Each row is a point on a tangle of strands that fork, close into loops and nearly touch. The rows are in no order.
In the rows, zero is written as 128.
Two points are linked if the straight distance between their rows is under 125. Some points are linked to none.
k296: [114 132 154 167 105 130 117 112 100 117 156 126 184 187 111 127 161 143
 121 164 117 170 135]
k76: [120 122 150 142 153 129 120 117 113  94 102 107 134  87 128 188 140 111
 109  88 162 128 152]
k708: [ 95 124 196 163 166 144 132 104 152 155 120 134 107 110 144 144 135 100
 169 132 143 107 139]
k351: [139 120 107  78  89 139 125 133 135 124 164 103 156 108  80 106  74 147
 130 139  97 151 111]
k86: [ 99 110 142 116 109 167 115 139  88 157 113 109 132 141 159 136 167 149
 134 107 157  82  97]
k940: [114 111 181 164 125 131 133  96  74 150 119 133  72 158  95 123 110 113
 136 174 141 131 136]
k41: [147  99 119  92 160 105 127 133 109 189 120 112  45 137 127 121 105  92
 122 139 127 153 114]
k620: [161 116 161 162 105  69  93 126  71 133 125 159 130  81 114 128  90 116
 152 101 154 114  99]
k923: [ 99 148 163 150 148 134 145  95 154 140  93 162 115 100 206 172 130  65
 163 163 144 111 153]
k236: [127 123  88 135  73 174 125 152 169  76 104 181 160 108 137  93 160 155
 115 188 144 129 160]
k639: [144 142 129 131 100 125 155 122 119 124 159 122 175 171 101 170 168 159
  90 144 105 177 135]
k572: [143 169  63 142 136 123 138 110  94 124 156 132  96 189  58  93 115 140
 111 159  97  78 123]
k143: [ 80  62 128 125 147 132 104 112 145 176 153 122 103 116 111 101 134 111
 166 115 157 134  88]
k15: [155 173 116 114 141 160 102 132  71  96 118  47 152 124 144 146 144 141
 112 131 113 114 127]
k784: [154  92 195 163 163  64 119 159 141 132 101 136  90 125 185 167 123 105
 117  78 170 162 146]
k444: [109 123 146 121  44 164 134 130  89 154 160 168 173 140  87 133 136 133
 160 182  89 102 121]
k371: [125 159 107 110 128 136 144 126 164 163 123  92 176 159  97 117 142 189
 114  68  88 122 105]
k507: [119 126 146 108  61 153 138 138 126 147 132 153 175 118 147 126 135 133
 154 157 104 133 116]
k976: [138 131 187 153 113 126 112 140  43 136 119 116 108 159 108 163 140 105
 151 193 124 152 150]
k731: [160 139 159 134 128  95 161 137 139 167 131 209 130  92 116 129 126 137
 161  84 125  86 110]
k914: [123 145 157 178 146 111 104 137 158 118 114 117 195 145  92 104 166 125
 148  74  94  76 171]
k430: [157 105 170 120 146  60 123 174 151 108 122 128 109 100 187 135 106 129
 103 123 151 199 146]
k666: [147 138 123 123 116 122 178 135 127 153 130  90 177 158  85 147 179 172
 101  77  77 153 128]
k583: [126 164  73  88 137 186 154 143 135  98 168  94 146 138 105 116 120 184
  85 144  71 109  92]
k381: [144 135 126 102 161 123 123 125 191 141 126 128  94 131 129 110  97  86
 150 139 114  95 164]
k891: [130 133  71 101 126 152 163 114 128 100 119 154  84 109 191 173  87  59
 111 185 133 136 131]
k643: [194  97 145 118 108  84  82 162 126 134 149  60 154 136 149 121 154 154
 143 105 114 182 134]
k108: [152 101 141 111 153 146 131 151 156  73 119 135  87 100 120  97 115 160
 122 156 134 124 156]
k756: [136 112  60 117 150 147 126 129 203 114 109  99  74 119 115  80  99  83
 155 157 124 111 153]
k316: [ 96 124 126 114 166 154 100 126 101 154 170  47  94 144 100 139 109 103
 138 141 111 128 110]
k673: [156 133 124  88 136 154 129 145 120 109  83  96 115  68 160 148  80 135
 101 133 139 180 116]
k930: [119 175 117 112 181 114 131 106 224 150 144 155 118 158 150 133 128  89
 138 141 119 128 152]
k687: [202 160 166 143 136  80 131 121  92 121 183 160 118 158 106 130 108 167
 123 136 113  94 130]
k46: [ 89 174  99 111 180  93 134  51 119 121 169 144 131 141 131 154 117 115
  94 100 138 122  89]
k781: [101 132 147 158 161 161 112 134 117  89  78  80 142  87 119 151 170 115
 131 117 136 186 145]
k162: [ 64 108  55 108  96 160 111 124 124 143 170 120 130 154 119 122 149 108
 120 149 131 124  86]
k365: [117 159 103  92 138 165 130 142 186 125 154  65 178 154 115  95 147 170
 113 103  58 108 111]
k97: [133  84 162  96 130 132 153 140 141 226 127 124  70 158 117  95 120 141
 148 131 121 156 106]
k762: [145 106 133 122 108  71 142 156 106 111 126 208  87 110 160 147 129  75
 103 134 147 111 165]
k300: [144 136  55  70 100 172 150 149 144 113 173 120  92 151 115 106 108 163
  98 156 116  93 122]
k977: [117 154 136 145  87 176 148 127 100 125 157 130 170 158  71 161 126 127
 110 189  73  84 131]
k733: [115 118 221 154 127 131 134 125 119 145 120 145 117 148 105 132 144 140
 138 127 153 106 148]
k428: [ 55  82  61 107 117 143 111  97 144 175 164 111  94 151 112  85 102 117
 153 140 145 160  83]
k415: [ 93 103  71 158 131 124  89  64 118 112 120 142 138 128 127 109 135  68
 157 154 154 137 118]
k391: [ 88 119 119 117 191 102 119  61 119 137 176 132  86 135 105 114 113 153
 114  94 151 150  71]
k249: [159 163 137 128  90 117 165 187 143 124  92 188 152 104 151 118 149 138
 159 124  99 157 174]
k957: [125 133 147 140 140 129 169  65 130 140  72 178 126 117 173 154  93 123
 125  90 172  80 126]
k794: [ 88 123 109 159 130 161  91 108 112  96 105 139 137 117 161 115 175  77
 153 177 157 130 140]
k138: [136 145 134 144 117 135  85 125  77 120 124 108 132 184 143 128 140 139
 115 190 150 158 125]
k958: [ 91 140 146 124 161 130 124  90 146 145 171 112 105 172 110  85  73 172
 131 108 137 137  78]
k442: [ 95 114 158 164 141 132 120  80  61 158  76 150  88 135 124 100 112 131
 133 131 179 140 105]
k552: [110 125 175 100  68 124 138 153 147 147 125 150 161 123 185 175 108 142
 113 144 142 142 125]
k235: [122 124 131 136 119  99  88 132 179 135 154  81 191 143  92  92 131 114
 144  87  95  98 149]
k43: [106 118  95 125 145 119 141  77 148 101 123 172 114 109 218 150 113  46
 149 151 135 112 136]
k389: [137 149 115 154 141 132 101 171 137 117 111  96 146 127 120 122 195 116
 178 176  94 187 173]
k173: [ 58 102  90 118 119 177 161  98 156 128 151 151 127 140 113 116 172 150
 115 137 145 140  81]
k206: [168 140 153 150 119  51 146 176 162 185  96 166 112 108 156 173 119  80
 145  97 121 131 142]
k882: [174 108 138  96  81 110 129 157 138 109 155  99 176 109  80 143 122 142
 130 124  90 136 157]
k554: [140 130 125  81 158 142  94 146  88 115 171  42 109 107 125 178 134 116
 112 114 120 109 121]
k520: [107 156 113 160 124 139 101 126 165 133 141  84 160 184  65  64  92 140
 127 127  86 113 137]
k860: [135 143 103 116 148 114 114 103 119 161  45 101 123  98 162 112  98 125
 121  74 157 124 116]
k707: [154  71 116  98 125 115  94 182  78 104 125 117  94  93 125  80 128 141
 135 152 130 181 109]
k654: [166 114 132 106 122 124 112 129 113 106 187  97 135 116  94  89  70 174
 123  97 101  97 101]
k208: [124 117  92 134 155 169 128 141 120  96 141  87  84 186  89 135 154 116
  97 143 122  69 156]
k123: [ 88 140  50 112 159  98 106  59 117 128 128 125 121 123  98 144 115  64
 121 107 140 122 105]
k392: [ 90 111 175 126 146 160 134 116 127 115 128  84 154 127 117 142 154 185
 101  85 136 156  86]
k420: [130  84 167 142 104 120 140 147  81  83  85 147 104  63 174 126  92 138
 119 130 168 135 153]
k197: [153 115 159 107 126 158 150 164 119  91  85 124 104  92 166 137  89 162
 102 142 157 139 155]
k358: [129 105  91 114 152 132  95 115 118 143 159  75  68 131 136 135  94  75
 144 169 119 151 118]
k970: [123 107 160 151 133 104 132 133  66  73  95 141 106  85 169 183 131 125
  93  92 181 147 144]
k828: [139 135  55  93  87 172 170 134 146 104 135 148  85 140 167 143  86 119
  89 187 144 117 128]
k164: [139 152  85 158 145 130 131  86 125  69  82 186 131 104 119  76 126 130
 117 142 136 120 142]
k752: [115 162  97 140 154 142 123 106 152 116 169 114  87 193  84  72  77 159
 128 156 113 120 123]
k113: [112 173  92 134 117 156 142 108  89 121 165 166 109 168  80 136 147 129
 107 178 116  94 126]
k498: [ 95  94 159 163 128 136 110 107  69 154  91 125 114 101 156 123 139 133
 155  90 175 121  89]
k929: [112 109  84 144 124 139 142 104 101  95  54 150 126  95 108  92 123 121
 115 139 162 160 146]
k962: [154 104 153 139  49  93 122 162 118 127 145 107 208 113 120 173 135 132
 130  87 119 148 149]
k717: [194 124 162 111 165 107 113 141  92  88 191 123 104 105 126 125  89 178
 106 113 140  97 120]
k956: [174 111 159 144 115  67 108 189 153 101 132  81 158  91 147 153 133 144
 129 102 127 227 151]
k676: [165  94 121  89 109 107 100 171  90 108 185  85 130 125 138 112 150 156
 131 150 106 183 110]
k19: [144 162 119  71 129 159 131 149 102 111  99  80 167  76 166 170 130 143
 114 119 129 150 113]
k83: [148 146 131 120  61 142 138 151 131 111 112 182 188 133 142  77 154 161
 156 162 118 153 150]
k501: [168 124 172 152 151  99 119 146 129 131 118 126  86  94 204 162 102 103
 134  82 160  97 125]
k390: [ 97 126 107 143 104 151 131 137 159  93 101 166 160 132 138 132 181 100
 114 156 158 129 165]
k702: [137 108 155 162 182 103 143  86 117 151  88 143  95 122 182 164  85 111
 130  58 183  95 103]
k659: [145 114  77 124 155 150 122 154 177  74 143 128  99 114  93  57 120 139
 128 150 109  91 160]
k806: [ 83 165 144 143 121 144 143  85 125 158  80 155 179 126 143 146 136 139
 109  71 144  84 118]
k624: [ 97 121 139 121 109 161 144 139 128 175  97 130 176 159 125 122 158 171
 125  75 127  85 110]
k858: [152 162  61 152 170 137 105 121 154  66 127 142 128 125 110  36 142 156
 145 159 118 102 133]
k697: [121 152 157 161 138 106 140 131 132 191 149 186 149 131  99 142 165 142
 147  77 103  42 101]
k609: [140 162 137 135 105 106 153  96 158 131 141 168 139 191  75 112  86 131
 100 135 133  91 158]
k416: [ 58  83 106 160 130 170 176  94 143 126 100 165 104 133 138 122 132 127
 113 142 184 172  94]
k506: [106 102 165 116 167 133 135 132 148 203 165 125  95 148 115 106 149 149
 172 112 104 106  82]
k701: [151 117 192 117  51 118 151 191 151 131 155 119 179 119 173 201 118 136
 130 116 107 171 155]
k246: [173 115 151 143 102  59 156 155 150 177 136 190 122 130  97 155 146 117
 136  93 115 126 162]
k493: [136 199 145 134 164  91 121 123 184 189 124 124 175 120 125 160 170  99
 138  79  87 101 119]
k259: [120 120  80 149 150 164 126 125 114  80  51 107 138 102  86 115 178 117
 118 144 134 170 149]
k805: [135 171 114 110 157 114 128 127 195 143 140 141 152 162 148 146 185 116
 120 113 105  91 152]
k396: [169 175 147 138  94  66 146 190 149 149 114 189 144  78 183 160 131 102
 168 110 110 150 147]

How many points has the smallest loop of links through each point below? Write - if it is on no loop.
k583: 15
k666: 11
k659: 11
k794: 15
k173: -

A piece is all that can be reached along the links. How many separate loops has the piece of each point below (a circle has one, a figure eight two, a Y none), and how many tips (points with one link)?
k138: loops 2, tips 1
k970: loops 1, tips 2
k654: loops 1, tips 3
